Points on a hilly landscape, in no order, each with its height.
A climber steps from a point to the highest of its 2 nearest points, and stops where none of them is higher. Distance is the straight distance between rows; heights are no part of it.
(569): [ -6  -1  -9   3 -13  -7   7 -18  18 -35 -19  47  16   2   2  11 -17  28
   0  -6  -2   6]  h=61.0
(1255): [ 37  25 -15 -10 -14 -13  -1   5  45  -8   0  60   6  21  17  19 -39   6
   2 -10  -5  29]  h=41.3
(1502): [-23   3  -8   4  11  -3   1 -11 -16 -14  -9  -5  32  -3   5  15  18  19
   1  11   6   3]  h=34.7
(1782): [ 12   5   0  11  13   3  27   7  36 -15 -16  32   4   4 -23  15 -33  18
  -9  -3 -20   2]  h=31.7
(982): [ 11  24  15 -12  -9   5  14  26   4  34  11   2 -31   3  16 -17 -34 -10
  -2 -14   4  -7]  h=40.7
(1723): [-20 -25  11  12 -16   0   0  -9 -47  -3  32 -26  18 -24  41 -27  29 -10
  12  -2   7 -11]  h=24.4
(1777): [ 16  18   7 -18 -10  14   9   3  -2  13  -1   1 -20 -15  -8   2 -15  -7
  -2 -11   8   7]  h=40.9
(1930): [  7  22  -8   1  34  -2  13   7   8  19  -9   5  12  22 -14  13 -15  23
   1  -3 -20  16]  h=28.2
(1494): [-31   9 -10   3  26 -14  20  -5 -20  19   1 -19  31  16  12  10  24  33
  -3  -1   4  16]  h=13.4
(234): [-18 -12 -16   3   7  -3 -26  -3  -4   5 -14 -23  30 -10  11   4  37 -17
  -6   4  -9 -15]  h=38.2
(1485): [ -8   2  -5   4  -6   1 -12   6 -21   4  -4  -6 -22 -13 -17 -17   6   9
  15  -3 -12 -12]  h=54.8
(1324): [-31  11  -5  -1   3 -18  29   6 -16   9  11 -18  16   2  21 -10   3  21
  -8 -16  26  -7]  h=58.9
(1191): [ -6  -4  -5  -3  10   1 -20 -12   6  -5 -17 -12  48   8  19  29  28 -16
 -14  15   4   8]  h=47.9
(1987): [  3   9 -10  10   8 -16   7  -1  36 -22  -5  48  30  21  11  12 -29  32
  10 -11  -7  16]  h=61.3
(1641): [ 37   3  17 -10 -19  26  -9 -11  20  19   3   2 -37 -15   1   4  -9 -37
 -11 -20  15   6]  h=37.0
(1963): [-34 -10   2   0 -20  -2  -7 -15 -46 -11   4 -14  17 -23  16  -1  27  -2
   9  16  14  -3]  h=28.9
(1116): [ 12  -1  -4 -11   9  13  -4  -8  15 -11 -19   4  14  -5 -17  24  -2  -5
  -9  -6  -6   3]  h=30.0
(2015): [  0   2 -12  -1 -19  10 -45 -18   2  -7 -15  28  10 -19  -5   6  11  -9
  20  -2  -7   8]  h=53.3
(960): [-23 -23  -1  12   5   5   2  13 -46  10  23 -39   1 -21  10 -22  29  -7
   9   7 -12 -16]  h=64.2
(1599): [  8 -43  27  12 -18  30  -5   1 -28   1  17 -21 -44 -29 -12 -18   9 -50
  -1   3  -2 -27]  h=53.2
(1909): [-12 -12   4  11  -4  11 -28  -1  -9  -9 -10 -17   4 -33  -9   6  25 -27
  11  22  -1 -11]  h=45.4
(1812): [-17 -15  -4  13   6   6 -18   7 -22   1  -6 -29  18 -23  -4   5  32 -18
   3   5  -8 -29]  h=41.7
(707): [-24 -12 -27 -11  -7  12 -14 -15  -4 -14 -25  10  32 -17   5  16  17   3
  -2   4 -14   1]  h=17.7
(817): [ -7 -33   4  10  -4  -6  31  46 -43 -10  38 -13 -42 -28 -11 -29   6  -4
   9   4  20 -28]  h=62.0
(312): [-18   6 -11   4   1 -17 -24 -25  15 -16  -5   9  30  13  15   7   9  20
   2  -5  15   5]  h=4.5
(450): [  8 -16  14  15  12  25 -17   4   4   7  -6 -30  -6 -26 -12  14  16 -45
  -6  11  -9 -24]  h=56.5
(1382): [ 48  18  -6  -1  -6   0  13   5  45  -8  -4  71  -3  12   4  19 -48  -3
   4  -4 -19  40]  h=38.1
(1407): [ -3 -15  10  -4   0  16  19  18 -33  12  19 -24 -35 -16 -17 -19  -2  -6
   3  -3  -1 -10]  h=56.7
(126): [-13  16  15   8  -9  -9  17  27 -13  20  12  -5 -30  -2  -1 -35 -26   5
   6  -1   2 -19]  h=51.7
(1032): [  6 -24  -3  19 -15  22 -27 -12  16 -21 -21  26  -7 -26 -32  21   1 -20
   3   9 -25 -13]  h=56.0
(226): [-24 -32   5  -1 -15  13  -9   2 -30 -26 -18  -7  -6 -14 -18  11  19 -14
  -6  39  -7 -17]  h=31.1
(469): [ 21  -6   6  10  18  18 -15  -9  28 -11  -6   7  -9   1 -24  17 -10  -3
   7  11 -38   8]  h=30.6
(1224): [ 17 -12 -18 -25  -2  -2 -39 -11  10   8  -7  -8  22  22  17   1  22 -25
 -10  -7  -6  11]  h=24.9
(352): [ 32  19  23  11 -16   3  -7  -6  38  -5  -7  21 -33   5 -10  -7 -29  -4
  -1   0  -2  12]  h=11.8
(798): [-49 -27  -1   5 -23   6  -2  -6 -53 -10  16 -23   2 -16  26 -16  37   2
   9  21   9  -9]  h=27.0
(1062): [  0   5  11  20  -6   2  -9   6  -4 -11   0 -15 -16 -36 -18  -6  11 -12
  10   8  16 -20]  h=41.1
(1431): [ 57  15 -23 -10   7 -21 -14  12  45 -24  18  30  14  38  15  26 -15 -15
 -15  -9   3  30]  h=25.6
(671): [  7  -8  -5 -14  11  20 -15  -2 -13  18  -7 -27  14 -10   2  12  21 -22
  -7  -4 -12  -2]  h=36.2
(1112): [  3  -1   9  15  10   4  -6 -10  10 -14  -9   4  -7  10 -23   6  -5  15
   7  22 -25   4]  h=26.7
(1972): [-25 -29   4   8   8   8   6  17 -46  -8   4 -37 -12  -7 -19   1  33  -6
   7  40  -4 -12]  h=37.8
(1901): [  2  42   0   1  12 -30  20  14  15  31   6   5  22  35  24   0 -17  19
  -4  -5  21  15]  h=49.5
(512): [ 32   0  16   3 -16  16 -21 -26  16 -14 -13  20 -11   3 -15   7  -9 -15
   6   9 -10  17]  h=15.2
(545): [-46  -9 -12 -12   3  -8  11 -17 -23   4   9 -21  34  -1  41   6  35  13
 -13 -11  22   3]  h=58.7
(910): [-20  12 -13 -25  -9 -16  11  -9   3   1  -6  19  19  19  33   3  -7  29
 -12 -15  14   4]  h=54.6
(241): [ 17  24  14   6 -25  -4  -9 -10  12  -8  -6  16 -23  -4 -10  -7 -17   6
  15   8   2  19]  h=13.5
(92): [ 37  -5  24   7   1  21 -31 -14  21  11   8 -16 -23  -4   0   4  -1 -48
   2  -3   5   2]  h=28.4
(959): [  2  -5   2   5  25 -10   2  -1  23   7  -2 -13   7  18 -12   1  -1   5
 -15 -10 -11  -9]  h=48.0
(403): [-18 -14  -4  -2  -9  -6 -17  -8 -31   7  19 -21  19 -10  44 -25  27 -12
  10 -11  12  -4]  h=23.2
(425): [  7  19  10   2  24 -16  24   9   9  30  12 -23  11  20  13 -14  -8   0
 -16 -19  16   4]  h=45.5
(1918): [ 36 -12   0 -21   4  12 -29 -11  12   2  -1 -19  12  20  12  10  14 -37
 -12   2  -3  12]  h=22.7
(112): [ 29   6   0   6 -15  19  10  -6  29 -10  -7  60 -25  -9 -23  11 -43   1
   8 -11 -27  17]  h=6.2
(519): [-18 -42   5   5  -9  10  -6  15 -43 -18  -6 -21 -24  -8 -22   1  31 -17
  -2  45 -14 -24]  h=34.3
(643): [  8   1  -4  -8 -20  -4 -23 -28   9 -25 -11  32  19  18  11   9  -3   9
  10   6 -14  22]  h=10.8
(608): [ 16  36   6   1  -9 -10 -11  -8   8  -5   3  13   6   5   5  -2 -12   0
  15   1  12  24]  h=15.9
(80): [ 31  29  14  -9 -11 -16  -3  -1  15  13  11  10 -11   7  17  -6 -19 -11
   2  -6  21  15]  h=13.8
(1341): [-15  21  16  -6 -21 -17  18  -1 -12   7  20  -4  -2   3  34 -36 -22   8
   1  -5  29  -6]  h=11.5
(1157): [-10   0  11   8  17   1   4  -8  -9 -14  -8 -18  -2  12 -25   3   8  13
  -7  29  -6  -3]  h=26.2
(872): [-53   8 -18   6  13 -28  27  12 -36  19  18 -15   1   6  19 -19   7  44
   4  -2  16  -4]  h=43.0
(1309): [-15  16   1  -8   2 -16 -14 -20 -11  -3   4  -9  17  15  28  -6  13  16
  15   6  17  21]  h=20.2
(797): [ 27  13  -2  -5  12  -7  11   7  45   2  -8  20   6  26  -1  13 -27  10
 -12 -13  -7  13]  h=37.6
(194): [-11  19  11   9  14 -21  36  18 -14  37  22 -20  12  20  24 -29 -13   3
 -10 -16   9  -5]  h=47.6
(600): [ -4  25  14   2  -2 -21  21  28  -6  27  19 -11  -7   8  20 -30 -27   6
   3 -10   7 -13]  h=49.4
(568): [ 21  21 -21 -14  -4 -23 -11   5  33  -4   4  40  15  29  22   4 -22   7
  -2 -15   8  19]  h=44.7
(296): [-12   0 -22 -11   5  -9  -2 -15   2  10  -4  -9  33  11  21  -1  17  15
 -16 -18   9  -3]  h=20.8
(620): [ -1 -27  13  17 -21  14   0  10 -15 -21  -1 -14 -38 -34 -29   0  15 -25
  -6  25  13 -19]  h=55.0
(965): [ 22  11  20  -4 -25  15   6   0  -1  16   5  -1 -34 -28  -4 -12 -15 -26
   3 -22  13  -2]  h=38.7
(443): [-54 -12 -28  -3   3  -3   2 -13 -26  -4 -11 -16  36  -1  31  20  42  20
 -16   6  10 -10]  h=54.9
(789): [-21  -6  -1  -6  -5   6  -5  -9 -21  -1   3 -23  20 -12   5   4  27   4
   3  10   5  -2]  h=31.3
(1867): [-12  -2   7   6  20  -9  11   5   2  15   3 -22  -3  20  -6 -24  -2  13
 -11 -10  -5 -11]  h=51.5
(559): [ -6  -7 -14  -3 -31   6 -21 -15  -2 -11 -15  32   1  -8  -5  -2   4   9
   9 -12  -4  -1]  h=57.4
(987): [ 30  18  14  -9 -18  21  14   5  40  23 -16  26 -50   1 -11   4 -42 -13
  -9 -10  -2  -4]  h=8.1
(776): [ 37  24  24 -10  -7  14  13   0  28  32   4   2 -53   2   2   0 -32 -22
  -4  -8   4  11]  h=8.9
(16): [-13  13 -17  -1  -2 -14 -11  -1  11  -7  -7  34  10   7   4  -5 -17  26
  10 -15  -9   8]  h=43.1
(432): [ 16   9  11   7  -4  -1 -21 -14  28  -8  -5  -6   3  -3  -9  -6   1 -10
   2   2   9   0]  h=8.3
(1119): [  7  -4  -4   3 -21   5   2 -16  25 -27 -12  51   0   1 -11  -3 -29  20
   7  -8 -22  11]  h=55.8
(1511): [ 24  13  -2   6  19   2  14   7  45  -5  -4  45   6  19  -5  12 -42  14
   6  -7 -23  18]  h=34.9
(876): [  8  -6  22   7  15   6  28  17 -16  18  25 -35 -25 -14  -9 -21  -8 -10
   1 -11   5 -14]  h=54.0
(200): [-32  28  -4   7   8 -28  11   2  -8  10   4   2  13  11  12 -10  -4  37
   5  -2   5   6]  h=49.6
(1337): [ -4  13   3  18 -17  -7   9  -4   8 -36 -15  22 -10 -25 -26  12  -7  15
  12  14  16  -8]  h=33.2
(1092): [ -1  19  13   1  11  -2  28   4 -15  12  20 -25  19 -17  11  -6   4  -6
  -9 -10  33   3]  h=51.2
(440): [ 29  15  27  11  -9  -2 -24 -15  27   3   5   4 -27  -3  -4 -16 -13 -19
   7  -1  10   4]  h=10.0
(1358): [  0 -11  -8   7 -11   9 -18  -7  17 -17 -14  33  -8 -18 -23   7  -2   3
  13  -7 -17  -9]  h=53.0
(134): [ -7   6  -4 -11  -7  -6   6  11  -4  23   4  -1  -9  -5  12 -19  -9   6
   1 -21   3 -11]  h=43.3
(1091): [  9 -11  14  15 -18  20 -21 -11  11 -16 -15  11 -35 -24 -38   8  -3 -16
   4  10  -9 -15]  h=62.8
(1159): [-10 -43   6  17  -9   2   9  27 -29 -30   2 -18 -30 -27 -25  -3  21 -11
   2  28  20 -29]  h=59.9
(587): [ -6 -45   8  19  -3  -5  20  33 -35 -22  32 -30 -36 -23 -19 -20  12 -10
   5  22  20 -33]  h=65.2
(1954): [-39 -26  -6   4   0   2 -18  -4 -36   1 -14 -33  22 -12   8   8  40 -11
  -3  38 -16  -9]  h=53.5
(588): [ 12  16  -7 -19  17 -22  19   2   7  18  11 -10  32  37  27   9  -2   2
 -20 -10  26  19]  h=22.3
(198): [ 56  -3 -25 -12  12  -3 -27   0  39 -17  12  26  11  29   3  33  -4 -20
  -5  -5  -8  34]  h=30.2
(1787): [  5   3 -20 -21   4  -9 -21 -17  13 -11  -4  27  31  33  30  14   8  11
  -2  -5   4  26]  h=7.3
(1096): [ 28   3  26   9  -3   2 -23  -8   3   8  13 -26 -10  -7   7 -15   5 -34
   9  -5   8  -1]  h=26.3
(595): [ 10 -11   9   0 -24  24 -29 -24   0  -9 -12   2  -9   0 -16   8   8 -25
   4  12 -12   9]  h=17.8
(1338): [-11  -2  -4   6 -11   8 -38 -14 -11  -7 -11   0  10 -19   3   3  28 -15
  17   9  -1  -2]  h=49.2
(1100): [-31  -4 -10  -7 -17  -9   4 -10 -11 -10  -6   5   1  -7  12 -10   3  23
  -4  -4  16 -13]  h=65.8
(834): [ 32 -14 -13   6  11  -3 -25 -16  40 -23  -3  37  30  23   3   7  -8   4
   7  -9 -22  27]  h=7.1
(483): [ 37  24  -2 -15  13 -13  12  13  35  16   6  15   6  44   8   9 -27  -6
 -15 -10   2  24]  h=40.6
(1856): [ 14  16   0 -17   6  10  15  -7  19  -7 -11   8  10   0  -4  12 -10   7
  -9   0  10  15]  h=26.8
(209): [ 13  -5  -4  -3   5   5 -26  -8  11   3 -11 -18  37  -6  10  27  23 -34
 -15   0   3  -3]  h=55.4
(1967): [ 28  -4 -13 -14 -14  15 -30 -16  25   6  -9  31  -4   0  -7   8  -7 -12
   5 -19 -10  11]  h=28.8
(679): [-39  -8  -4  -7 -17 -15  18   4 -27  -5  10  -2 -12   3  16 -27   8  24
  -4  -8  19 -21]  h=61.8
(1185): [ 41  29  -3   6   0  -1  14   6  55   9  -6  42 -11  13   3  12 -44  -1
   3   0 -20  19]  h=34.5
(610): [-20  -4   4  17  20 -11  33  24 -37  25  16 -33  -4   2  -9 -19   9  19
  -9   0   5  -9]  h=49.3
(807): [ 12  -4  14  -3   4  31 -12 -11   0  15   2  -9 -30  -5 -24   9  -7 -18
   7   1 -17  -9]  h=47.5
(621): [ 18 -15 -13  -8  22  10 -29 -10  21   4  -4   2  16  24  -2  15  11 -13
  -3  -1 -28   7]  h=38.8
(1740): [-40   2  -7  20  16 -24  20  17 -30  10  14 -26  -7   8  -7 -15   8  33
   9   8   9  -5]  h=46.1
(1810): [ 19  -7 -20 -14  -3  -7 -28 -20  25 -27  -6  37  33  25  14  18   3  -1
   3   3  -9  27]  h=8.8
(1995): [  6   1 -13   7  38   2   2  -2  13  -2 -11   6  25  18 -14  17  -2  19
   4   3 -30  15]  h=30.9
(63): [ 11   0  14   6  29   7  16  12  -2  43  21 -32 -15   4  -5  -8  -8 -16
  -4 -21   0  -8]  h=51.1
(666): [ 12  28  20  -4 -28 -15   7  -2  -5   8  15   7 -10  -4  24 -25 -22  -2
   1  -9  31   5]  h=12.5
(1277): [ 13  -6  11  15  11  22  -9   0  24  -1 -12 -15 -11 -24 -30  20   7 -23
  -1  11  -9 -12]  h=50.5
(1931): [ -5  -7  -4  -9  16  24  -2  -1  -5   4 -17 -13  22  -8 -12  19  17  -4
 -12   0 -17  -6]  h=33.5
(1236): [-14   5   2   1  10  -7  10  -6   0 -12 -14  -5  21  14 -10   5   1  20
  -9   9   2  -2]  h=30.8
(646): [  2  13  11  18 -10  -4   1  10   7 -17  -8   4 -31 -26 -25  -6  -2  11
   8   4  15 -14]  h=37.7
(665): [-35 -33 -11  -6 -13   6  16  16 -52 -16  12 -27 -16 -16   0 -12  32  10
   1  19   5 -19]  h=18.8
(1180): [  1  21   1  -1   9  -7  -7 -13   2  -3   3 -11   9  12  10  -6  -7  12
  15   4   5  14]  h=18.2
(363): [-17   6   3  -3   6  -8  26  32  -9  14   1  -3 -29   7 -17 -18 -22  21
   5  -3  -4 -26]  h=54.7
(28): [-28  -6  -5   1  -4 -17  27  23 -21   4   7  -8 -26   3   2 -28 -12  30
  -3   2  11 -22]  h=58.2
(1109): [  0  11  -7  -8  -6 -15  -9   3  12  12  -9  21  -5  11   7 -16 -13  11
   3 -20  -8  -8]  h=41.6
(1229): [ 24  15   7   4 -12   5  13  -7  28 -20 -19  27  -1 -10 -12  11 -22   6
  -7  -2   5   9]  h=25.9
(791): [-36 -41  -3   9 -21  -1   8   3 -55  -8  29 -19  -5 -21  25 -37  32  -3
  11   3  11 -12]  h=25.5
(1580): [ 40   0  -5 -13   6   9 -18  -5  36  13   0  17 -15   9  -3  14 -14 -16
   1 -21  -7  14]  h=30.7
(802): [-18 -18 -14  -7  16   9  18  11 -22  -4  -7 -14 -10   1 -27   1  14  16
 -10   4 -13 -15]  h=22.5
(1019): [  8   1  -1   5   4  -8 -32 -18  26 -15 -11   3  26  10   5   8   7  -3
   5   5   5   4]  h=6.3
(75): [ 24  34  11 -10   5 -13  11  13  30  33   8  12 -10  32  13  -7 -30  -8
 -10  -8   0  10]  h=43.6
(1571): [-45 -10 -17   6  21 -11  22  -5 -32  27  14 -30  27  14  27  -5  33  24
 -13  -7   3  11]  h=14.4
(863): [ -3 -18  12  19  -6  12 -13   5   3 -25 -14  -8 -28 -22 -41  11   8 -16
   4  24  -5 -24]  h=55.7
(359): [  3   9  12  15  18   6  -2   9   7   6   3 -24 -11 -22 -24   5   6  -9
   5  -1   0 -15]  h=45.0
(1924): [ 29   6   0  -9 -19  18  10  -8  27   3 -13  35 -35  -9 -16  14 -35  -7
  -7 -12  -5   8]  h=7.2
(929): [ -8 -51  15  14 -24  15   2  13 -41 -13  17 -23 -33 -20 -14 -23  20 -33
  -1  18   5 -30]  h=51.3
(937): [ 28  -7  11  -1  16  22 -19  -9  20  21  -4 -29 -13   3  -9   9   4 -40
  -2   0 -10  -1]  h=30.5
(891): [-18   5   9   2  18 -10  38  29 -23  28  13 -23 -21  14 -15 -17 -12  16
  -3   0  -7  -9]  h=51.8
(596): [  8   5  11  -7  -7  18  18  10 -15  17  12  -6 -51 -19 -20  -6 -16 -16
  10  -1  -2  -9]  h=53.4
(1768): [ 27  -8   9 -13 -13  13 -38 -20  13  -2  -8   2   7  10   0  20   8 -32
  -2   4 -12  14]  h=20.1
(305): [ -7   9  14  10  26  -2  21   9 -25  15  10 -39   2   0  -7  -6   9   5
   0   4   2   1]  h=46.0
(133): [-16 -14   9  -6 -22   0   7   4 -29  -9  10 -13  -1 -26   9 -16  14  -4
  -1  -9  21 -16]  h=46.6
(408): [  9  19 -16 -17 -17 -16 -10  -9  23 -18 -10  47  24   6  22  16 -12  18
  -1 -12   9  23]  h=48.1
(752): [-27 -25   4  14   1  10 -16   6 -40   5   7 -39  11 -18   9 -14  38 -23
   7  31 -19 -13]  h=59.3
(186): [-11  -6 -12  13   3   7   3 -12   8 -38 -21  29  28 -17 -15  21   4  22
   0  10 -15  -1]  h=13.6
(1059): [-19  17 -17 -22  -4  -8   6 -14   2 -15  -9  38  35  12  24  19  -7  25
  -3  -4  10  19]  h=51.6
(1663): [  8 -18  19   1   0  10 -23 -11   4  -3   0 -27 -14   6  -7 -12   5 -23
   0   7  -8 -21]  h=60.5
(966): [-14 -21   7  -4  -5  -1  34  30 -35   5  27 -20 -27 -20  -5 -28  -5   4
   3  -8  12 -26]  h=59.4
(302): [ -3  -9 -17  10  -2  -7   2 -17  28 -40  -3  52  34   5  15  11 -17  27
  11  -6 -15  24]  h=67.0
(123): [ 24  -5 -10   2  28  15 -11 -10  28  -7  -3  13  19  22 -15  18  -9   1
  -4   2 -33  11]  h=34.6
(1525): [-45 -16  -9   3   9  -8  17  -6 -34   5   4 -31  17   7  14 -10  37  15
  -3  10   5  -3]  h=15.4
(1099): [ 16   1  -5  -1  28 -10 -17  -6  27   8  -4 -11  27  24   1  15   8 -11
 -15 -11  -8   7]  h=43.4
(1602): [-16  -7   4 -12 -13  -5   8   4 -15  15  11 -10   3 -14  22 -29   7  -5
  -2 -25  19 -14]  h=44.8
(308): [ 23  -4   3   5 -19  10 -19 -27  18 -26 -15  40   8   4  -6   9 -12   0
  12   9 -15  32]  h=12.8
(979): [-30 -40 -18   3 -16   4  -2   9 -26 -38 -22   5  -1 -10 -25  20  23  10
  -4  39  -5 -22]  h=27.1
(824): [ -3 -17  13   9  15   6   5  -1  -3   3   5 -34 -20  13 -14 -14   6  -4
  -7   0  -6 -13]  h=55.1
(1516): [ 11  -7   1  17   7  13  14  10  20 -16 -12  33 -33  -5 -38   9 -34  18
   8   4 -34  -6]  h=4.0
(609): [-17  -9 -15  -5   1 -15 -19 -14  -9   9  11 -21  27   5  38 -11  24   2
  -1 -14  10  -3]  h=22.1
(656): [-17  -8   8   8  18   4  10   8 -42   5   7 -41   1  -3 -16  -2  29   9
   9  19  -4  -2]  h=41.9
(1455): [-10  22 -15   0  15  -6  17  17  -1   7 -10  16   3   8 -14   9 -19  30
   5  -1 -19   0]  h=26.1
(1282): [ 27  14  11  -9   9  23   8   1  14  15  -4  -5 -33  -8 -19  12 -17 -17
   2  -5 -11   8]  h=43.8
(385): [-19  39  -4   2   6 -28  18   2   9  10   0  20  24  16  22   9 -23  32
   0  -3  12  10]  h=53.1
(176): [ 15   0  27   1  -6  28 -11  -2  -7  22  10 -10 -53  -8 -17  -6 -18 -22
  11  -5  -6  -2]  h=50.7
(1342): [ 11  18  -5 -19   6 -15  13  -3  15  -1  -5   6  28  20  12  12  -1   8
 -12 -13  13  14]  h=24.2
(1585): [-17 -14 -12  16  19  -2  11   5   7 -29 -17   9  11  -5 -31  17   4  26
  -6  15 -19  -8]  h=11.1
(1554): [ 15  15   7 -20  -3  -3  14  10  -6  30  18  -4  -9   7  20 -24 -21 -12
 -11 -28   8  -3]  h=41.8
(170): [-23   8   0   5  -4 -14   2  15 -31   7  12  -8 -20  -9  -9 -22   5  17
  25   1   6  -8]  h=50.9
(623): [ 21  34   4 -10 -18   1  15   2  23   8  -6  32 -16   4  -1  -2 -40   8
   4   4   0  17]  h=36.4
(1029): [ 13  39  14 -10   6 -22  22  19   9  31  13  -1   6  28  31 -12 -25  -6
  -2   0  18   9]  h=46.5
(1118): [  0  21   4   1  -4  -6  28   4  27 -17 -13  29  -1  -1 -10   8 -34  24
  -5  -4  -1   0]  h=29.0
(1684): [-52 -27 -16   0   0  -2  16   7 -45 -13   0 -23   1  -3  -1   2  42  25
  -6  24  -1 -11]  h=17.1
(1673): [ -6 -34  14   1 -21  13  10   8 -38 -10  15 -27 -13 -26   3 -19  16 -17
  -5   7  11 -27]  h=49.1
(1672): [ -8  29 -19  -1  12 -25  16   4  26  -6  -4  48  32  15  23  13 -21  38
   5  -6   2  17]  h=57.0
(1503): [-25  -6 -12   3  14   0  -4 -11 -11 -12 -21  -7  44  -4   1  30  28   2
  -9  27  -8   0]  h=39.8
(315): [  7  35   6  -4  -4  -5  25  19  12  24  -2  18 -18   3   1  -7 -33   8
  -3  -4  10  -1]  h=39.0
(709): [-13  -5 -23 -14   7   1  -4  -8  11  -7 -18  12  34   5   5  17  16  12
 -12 -16  -2   1]  h=19.4
(521): [-30   1  -6  -8 -35  -5 -10 -12 -15 -12 -14  28   5 -17  -4  -5   2  21
   5  -6  17 -10]  h=61.6
(1579): [-20  -6 -19  -3  10   3  15   4  -7  -2  -8   5  -5   7 -21   1  -4  29
  -4  -4 -27  -4]  h=24.3
(1826): [-17 -25 -11  -4  -8  10   8  15 -32 -19  -7  -2 -28 -14 -38   0  15   7
  11  23  -7 -13]  h=18.3
(1008): [-29  15 -15   9   9 -19  -1  -1  -5  -7  -6  16  12   0  -1  -3   0  41
  17  -1  -3   4]  h=46.4
(694): [ 50  16 -21  -3  19 -29   2  21  49  -3  16  40  16  49  14  15 -24   3
 -10 -10  -8  33]  h=22.0
(1848): [ 48  29  19   1  -6   7   1  -9  39  12   0  16 -40   3  -5  10 -33 -16
   5   2   0  25]  h=10.1
(370): [ 20  14   5  -5  26 -11  20  17  23  35   1  -6  11  20   4   6 -11  -8
 -21 -23   9   7]  h=43.2
(2005): [-24  12  -6 -19   0 -23  23   0  -4  17   1  -7  23  11  36  -1  -7  22
 -25 -20  24  -5]  h=56.6
(1547): [ 43  -7 -14  -5  15   4 -39  -8  38  -5  -1  12  11  23   1  24   5 -27
  -5  -8 -14  19]  h=34.4
(1582): [  0 -29  21   9 -11  20 -16  -6 -13  -3   0 -21 -28 -14 -10 -14  15 -33
   3   8  -3 -23]  h=55.9
(192): [ 39   5   4 -22  -8  16 -12  -1  15  16   9  -6 -10  -4   9   7   0 -38
 -14 -17  14  14]  h=35.0
(764): [-25 -16 -20   2  -4   7  -4  -5  -9 -30 -23  16  24 -19 -12  23  17  13
   0  15  -5 -11]  h=15.8
(1381): [ 26   6   2 -14  15  10  -6  -2  24  22   0 -15 -11  10   2   6  -4 -21
  -9 -20  -2   3]  h=32.8
(650): [ 22  -5 -17 -22  -3  -2 -33  -7  13  -1  -3  15  14  10   7   6   4 -11
   3 -20  -3  15]  h=26.9
(1696): [-20 -29  -7  -6  -1   1  27  23 -40  -9   3 -21 -20  -7 -23  -1  16  17
  -1  18   8 -19]  h=20.5
(1412): [-20 -19  -5   1   0   7 -12  15 -35   1   5 -26 -16 -21 -10 -14  21  -3
  16  10 -13 -17]  h=59.6
(371): [-19   7   8   0   4  -4  35  18 -27   7  15 -19   5 -19   2  -9   5   9
  -6  -5  26 -13]  h=55.3
(1646): [-17  27   2  13   5 -18   3   9 -16   6  10  -6  -6   7  -5 -14  -8  24
  24   6   3  -1]  h=46.9
(1687): [ -9  12  11   6 -16 -11 -22 -27 -11 -11   6  -9   5  -6  19 -16  11  -4
  19   9  20  11]  h=22.2
(1985): [ 10 -11   4   3   5  15 -33  -4  12   2 -13 -19  17 -17  -1  15  16 -46
  -6  10 -11 -12]  h=63.0
(1690): [-45  -5  -5 -10   1  -9  31  -4 -37  10  13 -18  19   1  37 -14  17  19
 -12 -10  24  -5]  h=61.5
(769): [  9   7   9   5  27  -8  10   7 -15  24  16 -38  21   8  11  -6  18  -9
  -7  -8  11  14]  h=42.1
(928): [ 10  -4  18   3 -24   6 -23 -19 -12  -4   9 -17   3  -8  18 -19  12 -26
  12   3  14   0]  h=24.1
(407): [ 12  -4  -6 -13  18   1  -7   1  -3  27   4 -27  22   7   6   1  18 -17
 -10 -14   3   5]  h=38.9
(1445): [ 20  -8   2  19 -10  22   3  -8  28 -21 -15  46 -33 -16 -33   9 -29   4
   9   3 -27   6]  h=5.2

Where does a climber stop that starts at each point below?
(1826) -> (1663)
(186) -> (1985)
(982) -> (1663)
(308) -> (587)
(1180) -> (587)
(1185) -> (1690)
(965) -> (587)
